Each row is a point on a tangle of strands that fork and nearly touch. The rows are in no order.
In the rows, zero is written as 128.
Points whose rows are less than 142 apart are linked; no others are. Some points are linked to none.
<388>: [ 78 111 135  98 166 154 199 157 117 109 149 136 128 179  99 119  90 134
  80 137 143 153 168 104 115  85]
<1038>: [130 196 113 133 116 148 105 117 119  93 111 116 111 107 136  78  91 136
 143  95 174 116 121 125 156 192]
<345>: [165 122 128 192 136 184  52 135 117 123 114 129 102  74 140 127 124 125
 185 134  86 120 148 161 124 151]
<547>: [111 108 168 110 147 148  98 131 127 101 152 152 147 134 111  81 128  98
  93 183  82 140 137 144 121 137]
<674>: [117 130 134 126 171  74 109 145 133  80 108  86 123 152  93 138 181 142
 122  76 203  79  97 131 102  67]
<965>: [186 178 165 143  58 130 140 114 125 155 125 133 135 108 105 129 102  86
 200 124 160 146  99 107 141 121]
<141>: [175 129 147 165 104 187  78 150 183 133 136 161 103  95 147 112 111  96
 173  99  86 120 160 135 142 149]
<633>: [137 147  93 113 135 108 102 116 175 208 117 130 134 130 119 151 137  85
 117 136  72 135 101 173 160 112]
<414>: [ 85 144 148 110 125 132 107  89 106 151 142 141  95  74 174 165 127 111
 171 143 120 117 109 128 145 114]
<742>: [123 136 142 148 165 136 139 130  85  80 140 101 100 182  72 124 163 134
 111 113 174 163 119  92  71 120]
<656>: [ 80  54 158 120 145 150 137 158 146 118  92 137 125  91 189 125 132 128
 113  97 117  89 158 108 195 109]
<919>: [137 125  88 142 162 103 152 132 120 155 123 112 153 182 103 130 151 102
  68 142  93 167 149 152 128 135]
<536>: [147 150 136 135 114  95 103  84  98  99 104 145 116 127 201 111 128 107
 142 119 147 152 129 155 191 105]
<748>: [148 120 110 170 135 102 155 152 137 121 137  96 167 133 110 119 139  96
  83  99 107 142 128 143  72 168]
<146>: [ 77 100 134  92 122 137 149 152 146 137 116 116 153 117 155  93  94 119
 111  98 121  93 163  76 227 139]
<299>: [160 138 145 166  57 147 123  87 169 149 117 162 125  90 144 151 119 109
 181 181  86 126 111 144 116 175]
<966>: [149  75 102 147  73 128 116 104 108 112  85 132 138 133 179 169 121 174
 155 224 128 136 110 163  89 126]
<202>: [142 121  94 153 132 142 116 127 108 128 157 172 116 101 158 166 206 158
 134 204  32 124 144 152 132 137]
<786>: [103 130 189  98 142 134 119 107 129  90 129 145 127 122  86  86 151  77
  74 116 118 141 115 147 143  98]
<251>: [104  87  72 109  60 100 148  45 114  86 122 110 118 139 121 204 160 165
 136 166 121 143 153 133  65 180]
<788>: [158  81 168 165  94 146 153 113 104 141 114 146 144 121 183 130 127 204
 145 211 110 149  99 115 118 156]
<38>: [124 131 133 140 205 101 136 146 104 104  99 108 156 159  80  97  93 140
 102 136 133 105 191 131 153  84]
<467>: [128 104  86  89  64 111 108 108 118 110 131 138 121 140 118 182 157 155
 148 144 154 150 151 119  53 206]
<406>: [131 104 154 172  96 192 125  99 137 135 138  56 100 123 172 107  86 106
 177 155  98 115 164 111 168 140]
<587>: [149 137 150 114 116  98 126 126 111 149 145 164 138 172 132 158 130 163
 166 157 172 163 118  60  74 161]
<629>: [154 167 133 111 157  85 171 157 141 108  87 107 132 165  83 132 142 133
 100  97 200 106 123 120 148  55]
<1022>: [141 164 120 115  77 145 162  81  96 150 121  91 105  91 149 159 119 145
 163 113 173 140 115 120 101 179]
<716>: [120 145  95 126 156 111 124 172 128  93 131 119 120  95 136 126 155 162
 112  37 145  84 145 106 107 169]
<938>: [108 111  65 128 158  81  97 155 137 115 172 121 155 181  84 127 148 173
 123  84 173 136 110 167  64 140]
<983>: [139  73 182 122  91 199 118 138 143 133 147 141 159 113 161  84 147 144
 149 208  71 121 119 143 181 167]
<446>: [132 138 134 151 135  81 185 134 200 127 116 131 155 171 169 112  86 129
 102 118 107  96 137 116 151  81]
<553>: [163 113 122 140  84 119 126  92 147 108 106 147 142 133 187  86 112  98
  98 126 113 150 108 191 179 100]
<410>: [111 107 159  92 137 105 152 150 158 127  92  96 180 134 123  84 111 117
  90  88 163  99 133 121 161 127]
<149>: [101 121 144 103 152 134 177 137 104 102 132 121 137 164  87  88  90 120
  99 150 128 132 183  85 190  78]
<774>: [139 114  94 171 105  79 133  90  75 117 161 142 118 109 135 171 194 141
 139 163  82 152 124 136 101 118]
<1094>: [111 154 116 161 133 152 101  89 145 110 100 151  97 116 169  75  96 140
 130 107 122 123 136 102 179 188]
<632>: [137 122 162 113 129 101 104 143 121 121 129 182 144 147 146 125  94 161
 145 141 175 138  88 103  86 118]
<862>: [111  98 149  88  86 156 143 130 156 170 133 128 140 153 137 137 111 122
 137 187 114 154 150  76 119 186]
<992>: [100 182  82 135 118 144 138 120 132 118 103 177  96 132  80 121  79 130
 121 127 141 135  89 123 116 106]
<817>: [101 130  66 134 112  90 127 125 148 198 135 147 129  97 145 194 162 110
 130 121  69 107  94 142 118 116]
<348>: [134  84  96 158 101  65 114 130  64 100 103 132 164 124 150 151 192 131
 132 178 104 155 140 119 124 161]
<730>: [141 112 143 181 122 111 163 106 196 123 119 113 147 156 138  82  95 129
 119 139  91  71 133 135 214  67]
<825>: [107 128 147  70 135 152 129 110 203 160 163 138 104 152 156 121  86 121
 116 123 110 105 122 131 137  75]
<549>: [ 85 150  96 108 108 117 139 132 146 147 106 152 115 148 142 145 131 103
 126 149 119 136 131  69 136 167]
<782>: [122 151  88 116 170 104 111 160 126 114 110 155 140 122 128 118 106 123
 101 122  87 101 202 138 181 106]
<84>: [140  54 177 137  80 189 160 139 122 151 107 120 141 113 205 138 152 164
 157 198  97 132 103 127 161 133]
<829>: [127 160 139 146 142 105  90 105 112 135 136 146 108  78 126 147 152 104
 155  88 126 114  73 151 127 104]
<164>: [162 147 168 123  48 125 128  73 128 145 112 123 132  88 141 153 119 100
 187 144 145 138 127 124 121 179]
<837>: [127 110 116 109 171 135 102 117  87 101  95  62 103 171 169 106 109 142
 115 115 165 142 144 137 143  83]
<319>: [136 124 136 123 128 165 136 125 193 179 158 115 104 114 149 133 110 103
 141  95  68  99 151 132 185  60]
<476>: [103  83  97 102 105 147 111 128 147 146 158 147 115 161 134 167 119 158
 126 137 144 143 108 134  21 160]
<610>: [144  86 160 135 136 170  86 117 114 131 139  92 110 152 136 127 147 117
 136 183  99 152 143 141  95 135]
<332>: [133 129 139 175 146 137 126  87 142 156 113 119 116 158 124  94 102 132
 133 160  91 131 115 123 194 100]
<779>: [105 105 114 136 155 105  64 120 119 138 153 104 154 149 132 158 149 139
 154 215  99 120 124 152  82 154]
<638>: [ 75  97 135 135 145  85 142 120  77 107 157 101 132 171  94 137 188 131
 118 141 155 158  96  85  68 140]
<170>: [152  97  95 140 140 154  96 167 103 132 146 168 153  88 141 134 145 168
 116 188  56 133 138 177 132 155]
<359>: [132 168 170  96 107 170 159  97  70 110 148  75  91 102 130 134 156 117
 146 130 189 162 112  93 124 169]
<161>: [ 89 171  80 128 150 125 130 114 117 178 114 108 127 145  54 133  83 143
 124 137 166 135  78 150 108 152]
<23>: [137 157 146 109 149 148 122 167 118  88 125 115 130  64 111  93 112 151
 121  59 191  93 114 142 127 169]
<270>: [126 121  62 157 100 126 111 138 109  88  92 124  94 152 163 151 151  93
 130 128 122 133 153 129 110 105]
<918>: [121 100 131 151 147 154 116 170  96 145  89 146 109  82 148 148 118 130
 161  94 121 125 143  87 170 109]
<321>: [146 174 124  92 167 150 151 198 113  88 162 117 109 111 117 159 112 145
 143  88 181 109 151 125 108  71]
<1103>: [150 104  65 136  96 120 150 129  85 140  94 124 146 144 131 141 147 131
  86 167 101 184 169 129 132 181]
<463>: [ 80 127 122 105 113 134 114 107 147 134 114 151 115 138 201 103 104 143
 122 154 108 125 151  72 199 168]
<950>: [114 126 167 159 134 157 133 134 128 124  79  90  96 104 106 114 172  79
 127  48 147 117 113  96 157 146]
<357>: [174 162 156 142 101 114 150 145  95 147 117  91 136 130 108 163 116 106
 183 130 191 149  80 111  92  94]
<859>: [121 160 165 128 150 158 121 121  85  92 124  80  88 125  94 110 169  95
 132 100 165 144  98 109 109 143]
<916>: [145 134 127 137 148  75 115 130 159 101 171 153 134 186 180 123 168 137
 105 133 106 139 137 112  75 143]
<1055>: [112 117 108 126  74 100 141 113 155 171 120 169 115 111 180 192 174 119
 142 131 106 123 109  84 110 167]
<20>: [152 103 126 123 168 113  76 172 167 132  90 167 150 109  87 108 136 147
  98 106 112  79 190 161 142 109]
<897>: [ 85 103 125 107 187  78  99 138 134 116 133  90 155 180  86 129 141 150
 117 106 197 108  85 157  75 111]
<819>: [136 112 138  70 148 106 116 137 149 165 133 134 121 162 159 151 191 117
  79  91 114 146 122 116 137 102]
<93>: [140 135 122 185 103 152  81 105 134 128 100 150 136 101 157 111 100 137
 172 205  96 120 120 154 152 177]
<960>: [126 138 121 129 186 128 162 139  89 127 157 117 134 115 101 143  85 169
 115  94 160 115 116 160  79  87]
<562>: [121  84 110  87 111 118  69 137 147 113 135 165 132 144 153 133 126 144
 109 126 145 137  89 158  56 117]
<387>: [160  80 150 158  96 193 105 150 198 146 114 175 134 103 175  98 129 152
 145 128  86 110 106 156 171 153]
<100>: [158 139 105 155 109 124 173 167 120 151 113  84 163 126  76 141 111  98
 134  89 163 149  96 149  78 143]
<867>: [ 93  73 106 146 173 102  79 176 119 123 161 151 160 108 127 142 162 171
 139 162  71 102 124 134  93 153]
<521>: [148 180 166  85 169 128 141 162 155 128 159 155 108 108  92 139 141 125
 117  75 138 102 152 109 137  75]
<180>: [148 103 177 180 127 151 140 145 179 158  89  64 137 120 121 114 136  79
 134  73 108 109 124 117 134 133]
<247>: [111 126 177 159 121 169 136 105 139 129 141  49 122 127 117  80  92  79
 147 126 110 119 133 114 137 156]
<470>: [107 147 152 107 163 145 202 157 117 105 171 146 152 149  85 120  67 150
  93 130 184 147 128 149  94 106]
<222>: [125 105  91 117 125 165 146 108  76 155 157 102 107 132 120 170  96 166
 131 131 168 164 122 164  57 119]
<59>: [127 137  79  69 143 111 105 128 146 198  98 110 134 140 145 135 135 110
  97 102 126 138 129 155 191 120]
<358>: [114 151  84 128 144  92 121 115 124  82 200 151 130 203 124 132 155 153
 112 135 155 166 147 136  53 161]
<25>: [ 65 148 137  94 150 111 128 126  93 150 177 133 125 103 125 181 118 139
 168 159 133 109 106 104  69 125]
<160>: [107 189 120  93 121 111 166 114  69 108 168 138 127  99  97 182 122 121
 156 184 140 143 151 109  88 151]
<24>: [130 160 110 173 126  85 136 108  90 135 164 163 111  92 107 152 163 150
 155  97 124 131  82 105  87 127]
<306>: [151 157 126  95 117 155 115 122 108 169 115 126 123 113  48 107 119  98
 132 110 146 163 106 140 184 122]
<705>: [103 153 131 158 161 113 182 136 146 118 149 121 123 110 131 122 144 131
  87  65 106  93 135  94  90 148]
<231>: [142 131 167 124 135  94 105  95 166  90 108 134 146 126 140  84 150  78
  79  95 125 109 114 196 150  85]
<289>: [153 120 144 124 148 129  87 103 153 180  92 137 123 155  55  91 131 123
 120 121 121 137 121 129 214  77]
<710>: [150 155 123 104 128 155 176 144  86 154 151 106 133  93  83 109 107 106
 112  96 124 155 151 136 170 113]
<681>: [126 164 103 106 141 107 120  84  68  94 145  89  98 122 186 130 141 127
 119 104 152 139 122 160 135 112]
<399>: [116 104 170  74 105 145 121 142 171 107 142 186 140  91  77  81  93 117
 109  97 148  74 158 145 172  79]
<1086>: [152 129 139 183 125 101 168 141 177 116 136 147 130 175 191 135 116 154
 120 130 107 122 117  94  76 121]
<382>: [126 154 107 140 133 175 168 143 141 150 134 108 103  97  75 128 106  79
 126  83  90 118 164 131 155  80]
<105>: [149 187 113  96 132 141 177 152  65 159 173 136 129  78  91 160 109 136
 153 133 146 159 157 108 134 137]
<403>: [131 133 166  81 112  98 141 149 159 101 128 157 169 163 149  86  83 144
 106 118 184 133 108 118 130 127]
<605>: [171  99 169 145 143 130  80 134 181 119 112 138 166 110  79  61 130 130
 106 118 102  70 189 170 207 126]
<615>: [153 194  91 134 140 138 143 155 136  84  94 143  98 151  58 123 121 119
 112 107 184 136 106 125 134  84]

A fork is a point with three links, a tip a point with one. Leave the first point through the second and follow the links. Name the first fork or tip that comes.
<774>; <202> | <837>
<446>; <1086> | <161>
<164>; <299> | <966>
<837>; <681> | <774>
<992>; <615> | <710>
<966>; <788> | <164>

Follow the links from the first point to the second, and from the first to the third. Name the last point that the two ways share.
<1094>; <332>; <299> | <748>
<146>; <357>; <730> | <748>
<674>; <867>; <748> | <774>
<93>; <247>; <23> | <164>
<862>; <470>; <231> | <463>
<251>; <20>; <716> | <476>
<332>; <549>; <231> | <774>
<403>; <59>; <536> | <463>

A fork is a point with three links. Follow the links from the first point to the second and name the forks in between, in order.
<202>; <93> | <774>, <748>, <164>
<180>; <587> | <859>, <164>, <748>, <463>, <146>, <632>
<289>; <463> | <710>, <774>, <748>
<319>; <610> | <710>, <774>
<1103>; <403> | <748>, <463>, <146>
<829>; <1094> | <774>, <748>
<470>; <357> | <960>, <476>, <632>, <146>, <463>, <748>
<105>; <358> | <710>
<587>; <231> | <632>, <146>, <463>, <748>, <774>
